Each row is a point on a landscape with many valleys, with its height.
From any point a ball rolls to the lowest of the 2 points nearest to it. It stops when none of these is lower. Distance is the straight distance between rows; heights are no part of it.
K473 h=45.2: [ -5  30  -5  11   6   1  14 -20  -6   2   2  31 -10   6  16  20   4  14
 -13  33   9  -9 -23 -18   4   6 -11 -24  28 -18  10  17 -24  21 -17  28
  10  -2  -4  -1   9 -15 -18  -1  12  -5  16]
K123 h=40.4: [-10 -17  25  19   9  -3  23 -20  -1  -9  15   4   0  10   8  15   9   6
 -13  16   5  20 -26 -10  10  18 -10 -24   5 -15  -2   6 -12   4 -30  -2
  -5  11 -27  16  -4   7  23  14  11 -23 -18]
K908 h=14.8: [-18   3 -18   5 -27   2 -24  -5 -24  -5 -13  -3  -1 -24 -26 -28  -6  -3
  12   5  -2 -16  -6  13  -3   3  -4   3 -16 -21   4 -11 -28   3 -30  -8
   7  17 -11   1   7  -7 -15  15  15 -13   0]
K714 h=44.9: [ -4  42  -1  -7  12 -30  29 -12  -3  21   9   4 -12  21   3   1  29  11
 -34  14  14   3 -22  -3 -34   2   3  15  15  15 -16  13   0  -2  22  26
  10  -1 -18   5   4 -10  -3 -29  11  15  -5]
K722 h=20.6: [  2 -19  -2  -4  -3  10 -14  19  12 -14 -11  -8   4  -6   3  -9  -1  -2
  17 -10  13  -3  29 -12   0 -11  21  -5  -8  19   6   1   0  28  10  -1
  16 -17   0 -22 -27  20 -13  -6   4  11  -3]
K945 h=14.9: [ -3   7   9  -9  -9 -14  -4  14  -6  15 -32   7 -29 -27 -10 -11  -1  -8
   1  -2  -8 -20  35  18 -14 -28  35   0 -12  -6 -17  20   8 -16  10 -11
   5 -11  15   9   9   0   7 -10 -12   0  12]
K655 h=41.7: [ 15  29 -25 -10 -12   1  -8 -10 -22 -12  19   4   6 -21  -4  12  -4  -7
 -16 -27 -19  -1  12  14 -13   1 -12  36 -10  -3  -9  -9  25 -47  28  -3
 -15 -20  11  -1  -6 -27  -1   8 -14   5   4]
K587 h=13.8: [-12  32  -6  -8   6   4  20  22   2  12 -41  12   8 -15 -19 -30  -3  -4
 -25 -11 -19  -5  32  28  13 -20  16  15 -19   3 -23  15  25 -40   4   6
  23 -11   0   6 -27 -14   3 -27  -7  -6  -6]
K644 h=41.1: [ -8   6  -2  17  14  -9  -7  -3   9  -7   8  12 -12   2  17  18  -5  -6
  10   1   8  19 -29 -10  28   7 -26 -20   8  14   5  11 -19   2 -15  12
 -19  10   0   6  15  -1  -2   5  -8  -1  10]
K394 h=36.4: [  1  -4  11 -12  15 -17  11 -33  -5   9  25  -2  12  19  35  39  10  14
 -15  21  14  26 -24   7  29  -3  -3 -27  11 -12  17   2 -35  10 -22  16
 -15 -16 -12  17  11   3   6  26  24 -30 -13]
K795 h=63.8: [ -1 -22  17  -2  -3  11  -9   6   5 -18   0 -16   5  15   7 -20 -11   8
  -6 -10   4  13 -10 -12  10   2  11  -7  -2  21   7 -25   7  24  -4  -2
  15  -2 -27   4 -26  30   5  -8   6  -9 -20]
K997 h=48.2: [ 18 -14 -13 -11 -20 -11  -2   6   5   0  24 -12  10   8   2   3  -5   6
  15 -14   6   3  -5   3   4  23 -26  14  -9  14  -7 -12 -12 -24  20 -26
 -28   3  15 -18  37 -10   0   7  -4  24  11]
K987 h=35.5: [-17  10  -8 -16  25  23   7  13  10  20 -19  -1   1  -5 -37 -27   9  -4
 -16 -11 -35  14  11   9   5 -26  16   8   2  32 -16 -33   0 -10 -13  11
  28  14   4  12  -9  26  -1 -27  -1 -10 -17]
K514 h=15.9: [ 14 -21  11  -6  -1   6  -1   4  11  -7   3  -1  -7  -5   6  15  -8 -10
  12   5  10  -3  18 -12  -8 -11  19   0  -8   7   1  20   0  18  19 -11
   0 -13   3 -13   4  -5   9   1  -6  13   3]
K192 h=66.6: [ 22 -37  22 -19  17  -2 -24  10 -10  -2  -1 -23 -10   9  16   7  -2 -16
   4  -1   3   5  17  -9   2 -29  38 -12 -21  16  16  -9  16  30  -6 -19
 -11 -25   5  11  12  22  23   7  -5  -5  -4]
K190 h=43.4: [-16  -4   1  36 -22  -8   4 -20 -17  -6   9  -5  -5   9 -11  -3  11 -16
   3  10  12   6 -28  -2 -16  20 -13  -9  15 -18   3 -24 -26  -2 -17  -6
 -13  21 -14   2 -24 -10 -17  24  11  -3 -19]
K247 h=40.7: [ -9  15 -10  -3   8  34  -1   9   6  -4 -14   1  -4  -2  -6 -37 -11  -1
 -21  -3 -12 -19 -12   7  -9  -8  -8  14   1   8  -7 -13  10  -4 -22  25
  27  23 -17   7 -37   5   8 -13   5 -15 -13]
K761 h=36.3: [  8 -12  11 -24  12   7  20  -4  10  16   8   7   0   7  10 -24  34  10
 -18  15  13  -6 -22  -2 -31   3  10  -3   8   3  -7   2 -17  16  23  19
   9  -1  -8 -24 -13  10   7  -4  29  11   0]
K368 h=48.3: [ -1 -14 -11  13  -6   1 -40   4   8 -16  25   0  -5   4  -5  19 -14   3
  20 -14  -7  -5  13   5  13  -5  -4 -18   5 -13  15 -22   2   6  -2   3
  -5  10  16  -7  -4  17 -18   2 -20   0   1]
K315 h=22.2: [ -8   8  -2  22 -15 -19  13  -9   4  20 -22  14 -13  -9 -26   9 -21 -23
  -3  32  -9 -23  22  17 -10 -13  32  -6  -4 -35 -12  10  10 -26   8 -24
  18  -6  13  16  -2 -14  -1  -6  -9 -13   2]
K538 h=68.8: [  7   9 -27   5 -37  12 -10   2 -16 -20  -4 -14  19  -9   9 -26  -4  -6
   7 -14   6  -7  -5   3  -8  12 -31  39   8  -7   1 -22 -21  -9  -1  -5
 -22  21   7 -26  -8 -29 -27   3   8  19  13]
K879 h=23.4: [ 11 -36  23  -2  12  13  -4   8   8   8   8  -2  -4  -7 -20  13 -13  -9
  12  10 -18   2  27   3  -4 -23  16  -7 -13  -9   1   0  10  -3 -15 -30
  15   1  -2  10  17   4  27   6  -3 -22  -4]
K259 h=43.1: [ -6   1   7  10  20  21 -13  -7   8  -5   8   3  -6  10 -10 -14   3   4
 -17   3 -15  -9 -26   4   0   0  -8 -21  12  -6   4 -16   4   4 -27  33
  13  23 -12  12 -22  13   6   1  -4 -20  -8]
K126 h=21.2: [ -7   6 -11  14 -28  11  -6 -11 -11 -12  -9   4   4 -29 -12  -8  -5  -2
  29  -3  -3 -11  -2   9 -22  14 -15   8  -4 -30  -5  13 -17  -3  -4 -13
   2  14   8 -14  -6 -20  -4  17  11  -2  10]
K583 h=15.4: [ -2  12   6   2  -7  -6  -6  22  10  -5 -11   6   5 -28  -6 -15  11  -6
  -7 -11   5   5  32   0 -21  -8  11  -4 -23 -18 -20  43  20 -30  -1 -13
   5 -11   1 -17 -24 -14  -1  13   5  13   7]
K501 h=55.8: [-10 -10  -2  20 -30 -21 -17   2  -6  -5 -17   8 -23  -7   3  11 -28  -4
   9  -1  -2  -3   4   8  20   7  13 -16   8  -3   7   3   2  -1 -10  -9
 -10 -13  11  27  20  14  -5  -4 -25 -19  -3]
K854 h=78.5: [ 30  -1   5  -1  10 -15  15 -10   3   1  40 -10  15  17  17   6  11  13
   7   2  12  15 -21 -15 -19  14 -30   5  -8  12  -8  12  12 -12   7  -6
 -18   4 -18 -13  29 -22  40  -8  10  15  11]
K955 h=40.5: [ -5  20  -1 -23   7  -6  29   3   4  25 -13  -1  -4   7  -3 -24  23   7
 -32   5   8 -10 -18  13 -34   8   8  23   6  18 -15  -6  -6  -9  29  22
  16   9 -11  -4  -8   7  -1 -17  16   7 -14]
K582 h=64.8: [ 10   7 -18  38 -15  15  -4  -7   8 -28   5   4  15  -4  -9 -11 -23  -3
  15  -7  -2 -16  11  -5   1  20 -16  -8 -14 -35  -9  18  32 -22 -14 -16
  -3   1   4  -3 -29 -21  12   9  -5   7   4]
K5 h=62.7: [ -3  -5  10   8   5  20  -4  17  -1 -15   2  -2   1   7 -12 -11   5   9
 -19 -25  -3  20   0   1  -3   4  -4   9   2  25  -5   0  19 -13  -2   2
   3   7 -17  11 -26  14  -3 -11  -5  -6 -20]
K833 h=52.3: [ -2 -22   7   2  -8 -27  -1  -1  22   1  30  -1  -6   9  36  34 -11  -7
  34  -3   0   4 -15  17  19  11 -15 -12  20  -2   7  -3 -11   5   1   3
 -30  -7  26   4  34   2   8  -3 -14   0  11]
K939 h=27.3: [-14  24  -6  -2   6 -17  12  -2   9  20 -25   6  -2  -4 -22  11  -1  -3
 -18  25  -4 -24  27   5   2 -11  40  -5  -5 -27  -7   9   7  -9  29  10
  30   4   6   0   1  -1 -18  -5  -8   4  -7]
K935 h=21.5: [  2   7  -5   5  -9   1  18 -15  -6  -3  -1  15   4 -12  16  27  17   6
  24   0   8  15 -16 -14 -20  14 -30  11  19   0  -9  26 -28  -9  15  -9
 -11   8  13 -17  23 -23  -8   8  13  13  24]
K227 h=42.2: [-10  35  -1  18   4   8   8  -7   2   3 -25  29   2   1  -1   0 -21   6
 -18  34   5 -20 -13  -9  -1  11  -8 -17  10 -21   4  20  -8   8 -13  17
  21  13  -2  -3 -12 -20  -6  -3   1  -5  16]
K500 h=34.8: [ -4   2  14  -6  17   4  29   1   3  26 -15 -10  -2   5 -26  -2  19   6
 -14  -2 -15  -4  18   9 -12 -12  36  14  17   6  -3 -24   1   5  32   9
  26   1  -3   5  -4  25 -11 -15   5  -1 -24]
K69 h=76.9: [ 17   5   0   0  10 -23  11 -15   4   8  28  -9   1  30  20  -1  -6  -6
   0  16  18   7 -33 -24   1  -3 -26  12  -5  31  -6 -11  -2  11   7  -3
 -17  -2 -25  -6  22 -12  17 -10  -1   8  13]
K331 h=35.8: [ 16 -12   7 -25  -2   8  -7  32  -6  -2  17 -11  14  -1  -6   0  17   6
  -5 -36   7  -6  36   2 -12  -2  10  16  12  32   5   9  41 -22  20  11
  -4 -27  17  -4  -5   4  -7  -2 -20  27 -11]
K284 h=24.9: [  3 -17  -5  -2  -2  22  -8  11  11 -17  -4  -4  16   7   7  -8  -1   1
  12  -3  14   1  -4 -11  -2  12 -11  10   1   8  11  -7 -19  39   7   2
   0   7   0 -25 -18   7 -16  -1  12   9   0]
K356 h=63.9: [ -1   2  -6  36   3  12 -13   1   4 -30  18   2   2   4  -7  -7  -4  -2
  -2 -20  -4  19  -1 -12   4  11 -21  -9  -6 -11  -3   4  29 -26 -18  -9
  -8  11 -14   3 -35  -1   1  12  -7   3  -9]
K658 h=37.7: [-19  15  -4   5   7  17  25  17  15  11 -28   0  -4  -5 -18 -32  19   3
 -27 -20 -25  11   1  13 -14   5  11  13  19  11 -10 -25   4 -15 -11  10
  25  19  -4  16 -15  33   0 -19  18  -7 -32]
K930 h=58.9: [-11   9  -4  12 -17   6   4  -5  -5   8 -49   6   9  -8 -12  -4 -41  -3
  -7  22 -12 -23   5   6  10   0  16  -8  10 -11  15  -2 -16  15 -14   3
  26  -5   2  19  14   4  -7   2   1 -34  -4]
K948 h=26.4: [  4 -16  20   9  14  20  15  14  15  10 -12  24   4 -16 -23  10  -3   6
   4  11 -12   1  28   3 -10  -9   4 -14   6 -17  -5  32   1 -15  -9 -14
  17   3   9  -2   5  -5  18   1  -1 -14  12]
K612 h=47.6: [ -6   9   1  18  10  -3  -1 -10   2   2   6  34 -12   4   1  25  10  11
 -14  26   1   3   0 -14  16  -7   7 -37  20 -39  16  10 -19   3  -6  10
   2  -2   5  -3   1   7 -23  13   4  -8   9]
K775 h=25.6: [-10   7  -2  22 -18  11   8 -23  -9  -9  -1  23  -6 -16  -1  26  -1   2
  43   3  -7  11 -21  -3 -12  20 -32  -5   4 -26  11  10 -28   0  -7 -15
 -15  12  19 -10   7 -23   3  21  12   6  13]
K359 h=27.4: [ 28 -42  25 -19  28  14  13  -1  -1   2  32   2  10  22  19  11  15   3
   9  16  21  12 -13 -16  -4  -5  -1 -13  -3  21  14   4   5  29   3  -5
 -12 -24  -3 -13   4  -3  25  -3  12  12   6]
K436 h=50.7: [ -5   3 -11  -8  15   9 -19 -18   2  -1   2   2  14  16  20  19  -7   2
   7  18   0   1 -25  -6  26   4 -17 -13   2  -6  36 -14 -27  47 -15  18
  -7   4   9  -2   8   3 -16  20   7  -6   6]
K690 h=37.6: [-15  22   3  -8   9   8  55   0  -2  24 -28  -5   1   3 -19 -10  22   2
 -20  -5  -4   3   7  22 -20   2  12  47  17   1 -14 -12   6 -12  31  14
  32  16 -10   3 -28   6 -11 -21   9   1 -32]
K753 h=61.5: [-12  15  -4   1   6   6 -14  10 -12 -12   8  -7  -3  27 -17 -10   2  10
 -19 -24   0  10  -2   3  10  -2  -6  22   9  23   5 -27  10   3  15   6
  -3  10  -4   4 -32  14 -36 -19 -14  12 -19]
K693 h=48.1: [ -7  13 -17  -8  19  12 -23  -5 -12   8 -24   9  -1   7   1   1  -4   9
 -16  20   3 -20 -15  -9   9   2  -2 -14   4  13  22 -16 -22  40 -22  35
   6  19   9  -1   2  12 -22  12  -5 -12   7]
K492 h=65.9: [  9  10 -25  20 -26  13   3  -4   9 -31   5 -16  23  -6  -2 -11  -9  -4
  -6  -4   4 -28  12   8 -14  30  -2   9  -4 -33 -11  11  20 -14   1   6
   7  14   5 -15 -21 -24  -6  -5   3  16  -8]
K229 h=8.0: [ -6  28  13  -6  15  -8   6  39  -7  19 -38  16  -5 -20 -22 -19   4  -3
  -8 -15  -9  -7  57  24   4 -41  28   3 -17  -6 -13  21  28 -32  10 -10
  13 -14  15   4 -25  -4   3 -19 -17   2  13]
K146 h=55.2: [ -1  31 -15 -11 -10 -17  15  -2 -15   3   0  -8   1   5   7  -6  -2  -8
 -13 -13  10   6 -12   2  -7  -3 -10  47   0  33 -18   1   3 -19  39   1
 -17 -12  -6   0   1 -27 -21 -19 -10  18   3]
K424 h=25.3: [ 12   6  15  -1  22   2  20  11   3   8 -13   5 -15  -3   6   1  24  10
 -19  -4   0   5  14  -5 -22  -6  22  -2  12  21  -6  21  12   2  25  23
   5  -9  -4   7   8  13  11 -21  -1   7   0]
K403 h=31.3: [  5  -7  -6  -5 -13   6 -10 -24 -15   4  10   5 -21 -18  -5   3 -31  -1
  21   7 -11 -25 -10  11  -4  -8  -7  10 -14  -7  -2   5   9  -8   2  -6
   2   1   4  11  26 -16  33  -2 -17 -13  19]
K516 h=75.1: [ 16   9 -13 -12   9  -9  13 -21  -7  10  20  -9   7  25  18 -17  -7  12
  11   6  17   3 -41 -25  12  18 -60  18 -11  29   1 -30   3  -1  -5 -10
 -17  17 -29 -22  14  -7  22   6   8  10  14]
K170 h=73.0: [ -8  20 -11  -9  -6   0   6 -14  -9   3   3 -13  10  11  19 -17  -9  -3
  15  10  14  -2 -52 -22  12  28 -47  18  -9   9  11 -25 -27  25 -23  -6
 -12  26 -11 -18  15 -24  -1  16  21  18  12]
K849 h=35.4: [ -3  -2   0   5 -12   9 -13 -12  -2 -12  -1  -2  -7 -14  -2 -16 -33  -5
  15   8  -3 -18  -1  -4  13 -14   3  -2 -21 -16   1   6   7  11  -5  -6
  12  -4 -15   2 -12  -7  15   5  -9 -11   8]
K165 h=38.9: [ 20   1  -3 -10 -11  -3  -1   7  -4  -2  30 -12   7   4  -1   8   4   4
  -8 -28  -6  -7  11  15 -23   5 -11  20  16   6  -9   3  29 -31  33   3
 -20 -16  13  -1   9 -13   3  -5 -22  17   2]
K286 h=50.5: [ -8  55 -10 -12  11 -32  21 -13 -13  11 -13  -1  -8  -1  12   8  18  -8
 -23   3  19  11 -10  -1 -25  -9  -3  32  -4  31 -21  29  11 -17  30  16
   6  -3  -5   2   0 -31 -14 -24   0  16   6]
K814 h=41.9: [-17   3  -3  45 -15 -15  20 -30  -8 -11   3   8  -3  10   3  15  -2 -11
   3  21  10   9 -32 -21   6  28 -13 -24   6 -25   0   4 -10  -1 -31 -10
 -16   9  -8  18  -5 -17   2  25   7  -6 -10]
K949 h=67.1: [  6  -6 -17  -5 -38  17  -1   8  -1 -35   7 -23  35 -13  11 -20 -12   6
  13 -21   3 -14   5   1  -4  25 -18  27 -15 -13 -13   7   4  -4  -3 -10
  -5   7  -2 -25 -15 -24   3   0   9  21  -2]
K890 h=29.8: [ -7   1   4   2   9  -2 -18  25   5  20  -7   7  -2 -12 -37 -23 -17  -7
   0   6 -25  -8  34  12  12 -48  21 -12 -28 -12 -14  -9  13 -25 -19 -20
  20  -6   0  11 -12   3  12 -15  -7 -14  10]
K92 h=21.1: [-17  -2  -7  -6  -8  -8 -33   4 -17   0  -8 -10 -11  -9 -19 -29   6   0
  -6  -8  -3  -3 -11   7  17  -8  14  -9 -17  10  -1 -24 -21   4 -20   5
   0   4 -18  13   3  21 -15   9   5 -15 -11]
K630 h=27.6: [ -9  15 -23   8 -20  -3 -14  18 -17  -4 -21  -1  -8 -16 -11   2  18   7
   6 -22   5   3  21   0   4  15  -5  21  19  -5  -3   1  -1 -21  10   1
  -9  12   6   3   7  10 -40   2 -14   3   0]
K38 h=70.9: [ -8  14 -24  -5 -26   3 -11  -6 -17  -8  -6 -18   7   2   7 -27  -8  -9
  -5   8  19 -12 -22  -6   1  18 -21  23  -8   4  18 -32 -32  23 -24   2
 -12  33  -1 -17   7 -24 -27   9  13  20   7]
K281 h=29.4: [ 11  -4  23  -5  19  -9   2  17 -16   6   3 -12 -19   6  -3  -1  18   5
 -15 -31  -9   8  15  18 -13 -11  15   1  12  25  -7   3  21  -9  17  10
 -25 -10   5  25  14  15  10 -21 -21   1 -10]
K180 h=26.3: [-16  11   0  17   3  -9  17  10   7  26 -26   2  -6 -12 -47 -12 -10 -26
   4  10 -23  -5  42  24  -2 -38  24   3  -6 -19 -22  -7   7 -28  -4 -23
  25  -6   5  14 -23  -3  -7 -26  -6 -15 -12]
K687 h=19.6: [  4 -31  24  10 -23  -5   4  -1   9 -15  11 -12  -5  -2  13  24 -21 -12
  20   3   2  10  18 -18  -1  -8  11   1 -14 -15   5  14   4  18  -5 -41
  -8 -14  -3  -1   5  -4  20  15  -5   3  -5]
K479 h=38.5: [-10  16   1   6  -3   5 -12 -10  11  -9  -6  10   6  -7   7  -8 -23   3
  12  17  -7 -10 -20  -8  17   8  -4 -19 -12 -31  11  23   0  30 -13   3
   3  -2   0   1   1 -13   4   7   5  -4  19]
K66 h=30.0: [ 24 -37  12 -27  19  15   7 -14   4  10   7 -10  23  23  16   8   8   0
  -4  27  15   3  -7  -9  -5 -11  22  -7  -7  12  18  -5  -5  42  16   4
   3 -42   2 -12 -10  13  15  10  18  -3   3]
K970 h=32.8: [ 14 -18  14 -22   8 -14  -2  32   1   9  14 -14  -4  23   6   1  24   7
   4 -33   7   7  22   4   1  -7   6   3  26  35   2  -6  23  -9  34   4
 -28 -22  24  -1  10  19 -14 -14 -28  28   0]
K659 h=33.0: [ -8  -6   4 -15  31   8 -15  15   2  16  -4   0  -5  -4 -42 -15   3  -5
 -14  -1 -29   5  18   2  15 -38  29  -9 -21  19 -10 -18   9 -13 -16  -5
  17   8   2  20   2  20   6 -11  -8 -16  -5]
K544 h=58.1: [  3  -2  -3   1  -8  -7   0   9   1 -10  13 -12  -9  12   1  -8  -9 -10
  -5 -14   6   7   0 -14  16  -7   1  26 -14  30 -11  -4   2  -9  15 -18
 -21 -10  -9   5   6  -7  -8 -10 -14  19  -1]
K491 h=38.6: [-17   4  10   9  12 -20   3 -20  -4   0  19   0  -4  16  28  26  -1  -7
 -10  17  17  23 -41 -10  32  12 -21 -29  13   1  14 -16 -32  10 -30  16
 -14   8 -18   9  -2  -2  -4  24   9 -13 -14]
K601 h=22.1: [  0 -24  23   7 -19   6  13  -6  12 -13  21   8  -1 -10   5  30   0   4
  35  -1 -10   2  13  -2 -11  13  -6 -18   6 -35   8  27   1  17  -8 -27
  -4 -14  15  -5   2 -10  23  15   3   6   0]
K118 h=29.3: [ 15 -20 -21 -25   0  21  -5  12   5  -9  12 -13  40  11   4 -23   3   6
   9   3  21 -12 -11   1  -4  32 -16  17 -19   4   9 -17  -4  20   7  -6
  -3   9  12 -42  -3  -7  -6   2  20  27   7]
K220 h=54.1: [ -9 -17  -3  19 -26 -25  -7  -6   0 -11  13   1 -28  -7  28  17 -22 -19
  33 -12   4   3 -12  19  29  13 -12  -9  14  -4  -6   0   5 -11 -21  -8
 -33  -6  18  25  21  -1  13  -4 -26  -8   3]
K53 h=45.3: [-10  15  -2   9  21  12 -10   5   7   5 -21  19  -3   4  -5 -10   8  16
 -21  14 -13 -14  -1  -5  -1  -2  10 -25  21 -15  14  -9  -6  17 -16  41
  20  20   3   0 -15  22 -18  -2   0 -12   1]
K518 h=22.3: [ -9  18 -21   0 -14   1  -3  27  -3 -13 -21  -6  12 -24 -13 -11  21   6
  -9 -24   4   6  36   1 -12  11   3  20  -7 -12 -13  17  12 -25   9  -6
   9   5  -7 -14 -21   4 -34   5   9   9 -12]
K579 h=36.8: [  8  -9 -11 -21  33  -6  -3 -21   8   4  37  -4  25  28  21  22   9  15
   3  19  10  10 -32 -14  29  20 -20 -21 -21  -1  24  -7   1  28 -16  12
  -7  -7  -8  -6  25   5  22  17  17   3   6]
K100 h=57.4: [ -5 -13  15   3  -8   1  -7  -9  -4   0 -33   2   1  -8   1  13 -32   4
   8   6 -13   2  -4  14  23   2   6 -20   7   1  18   3 -11  21 -19  -3
   8  -9   3  32  22  18  11   7  -5 -46  -5]
K387 h=5.2: [-11  23  -4  -1 -23 -20 -14  10  -3  -5 -25   2 -23 -30   8 -21   4 -15
   1 -10   7  -4  12  -3   0 -16  19   1 -10  -1 -19  32   2 -17  10  -6
  -6 -15  11  -3   0 -11 -13  -4  -7  17  19]
K870 h=21.7: [ 14   5   7  -1  13  15  16   2   1  -2 -12  22   6 -22   0  21   1   7
  -3   7   0   5  16  -3 -26  -2  -9   4  -3  -2 -14  49   8 -22  15  -5
   7   0   8 -14   6 -26  17   3   1  -1  20]
K381 h=65.6: [ 16 -44  42 -11  -4  -4 -16  -2  -8  -9  -4 -34   0   1   9  -7   0  -8
  14 -15  -8  13  11   8   3 -24  27 -20   0   4   5 -24   6  21 -13 -23
   6 -14 -17  19  -3  29  22   6   9 -27 -14]
K694 h=46.4: [-10 -13 -12  20 -14   0 -25   0  10  -2   8  16 -23  -5  13  34  -2  -7
  47  -5  -4   4  11   5   8  -3 -11  -5  30 -19  16 -18 -14   3   2  -7
  -8  12  30 -11   3  11 -29   8 -15   2  12]
K746 h=64.7: [  3 -26  35   0   0   9  -5   9   6 -12  -7 -25   8   5 -18 -19   8  -3
   0 -24 -16  19   8  10  -1 -11  24 -14   7  24  -9 -40  10   1 -16 -14
  30   2 -24  16 -22  33  13 -18  17 -17 -26]
K798 h=31.7: [ -4   3  -7  -5   7  -7  -3  11   6  16  -8  -5  -3  -1 -24   8  25  11
  -2   3  -2 -14  30  -3  -7  -3  36   1   8 -21   2 -10   7   5  29  15
  23   6   3  -5  -2  26 -27   3   0  10 -13]
K876 h=32.7: [  9 -12  -2 -20  14   4   7 -12  13  10   2   3  12  20  24   3  26   7
 -27  21  13   0  -9 -16  -2  -4  31 -15   3  -2  15  -3 -19  37  13  23
  10 -28   0 -14 -11  24 -10  11  28   6  -2]
K125 h=44.0: [ -6  -1  -2  25   3  -3  -8  -4   3   0   1  25 -31  -2   7  35  -3  -5
  16   0   3  19   4 -10   4  -8 -16  -2  22   6   8   9 -10 -13  12  -8
 -17   8  13   2  10   0 -16   3 -21   2  13]
K298 h=33.4: [  5  -3   0 -10  18 -28   2 -12  11   7  22  -3   9  17  24  17  17  11
 -18  18  10  12 -24  -7  13  13   2 -29  -8   1   7  15 -16  18 -15  21
  -8 -12 -13  10  35   8  14   6  16 -10  -3]
K14 h=16.2: [ 12  12  -5  19 -14  -2  18 -15  -2  -9  -6  20   2 -19  16  37  -3   3
  14  -4  -2   9   5  -6 -30  15 -29  12  20  -9 -16  38   7 -27  14 -15
 -11  -4  21  -4  14 -30   9   5  -7   2  25]
K329 h=27.0: [  5 -23   1  -7 -12  10 -16  -3   1  12  14  11 -21 -20 -18   6 -20  -3
  25   4 -26 -24  26  27 -12 -16   9   3 -13 -19  -7  -4  13 -18 -15 -21
   9   0  19   6  15   1  28   1 -19 -18   9]
K406 h=29.2: [  7 -15   5 -19  25 -27 -11  -3  -8   9  13 -19  -7  13  25  -5   8  -4
  -8   5  16  10 -23 -10  21  -2   2 -13 -21  26  -1  -2   5  18 -12   9
 -25  -5 -19  15  33  17  25  -2  -4  -9   3]
K238 h=59.9: [ -1   0 -11  -9   3  -6  -4  13   1   1   4 -10   6  37  -3 -11  -7   3
 -16  -4  13   1 -13  -7  22  10  -9  16  -1  40   1 -34  -6   8  19  -5
 -18   1  -1  -2   1  13 -29 -16 -14  15  -9]
K68 h=19.8: [ -2  18  -1 -13  24  12  15  17  10  14 -23  10   2 -14 -10 -15  16   6
 -23  -7  -8  -3  23   9 -12 -13  21   6  -6  11 -11  24  24 -22  19  23
  22   0   3  -4 -14   2   1 -12   0   6  -2]
K717 h=50.4: [ -2 -19  -1  -6   0  -7 -24 -13  14  -3  21  -4   4  10  19  25 -16  -2
  19   1  -4   6 -12   1  28  -1  -1 -18  -7 -14  26  -6  -6  27  -4   1
 -14 -10  13   4  17  10   5  20  -5  -6   3]
K950 h=24.8: [ 20 -36  34 -14   2   9  25   2   3  -3  36  -4  17   2   9  17  13  11
  19   6   5   0  -4  -7 -15  13   1 -13   4  -8   9  30   8  21  -3  -9
  -6 -15   1  -5  23 -18  36   5  17  13  -3]
K603 h=45.0: [ 21   8 -31  -5 -17  11 -11   7  -2 -14  11   2  15 -13   7  15  -7  -1
   7 -31  -8   7  13  -2  -1  13 -30  34  -3   8  -3  -7  -2 -37  19 -10
 -18   0  21 -21  12 -18 -12  16  -5  20  17]
K375 h=25.1: [ -6 -17   3 -22  12 -12 -26 -12 -13   6  10 -21  -5   1   6 -27   7  -1
  -4   0   2  -5 -27  -1  29  -5   2 -14 -18  11   4 -24  -4  14 -17  10
 -10   5 -22  11   6  26  14  15  -2 -18   0]

Call two points neighbours if one is among the 2 nearest of the other. Go from one point of each pair to the other, from neighbour to neighbour, staying as low as possible. Name the highest point that can't be avoided.
K908 / K14 | K775
K14 / K879 | K948
K387 / K229 | K945
K315 / K514 | K955

Where does a ball stop that starts at each point below?
K655 | K229
K876 | K514
K612 | K879
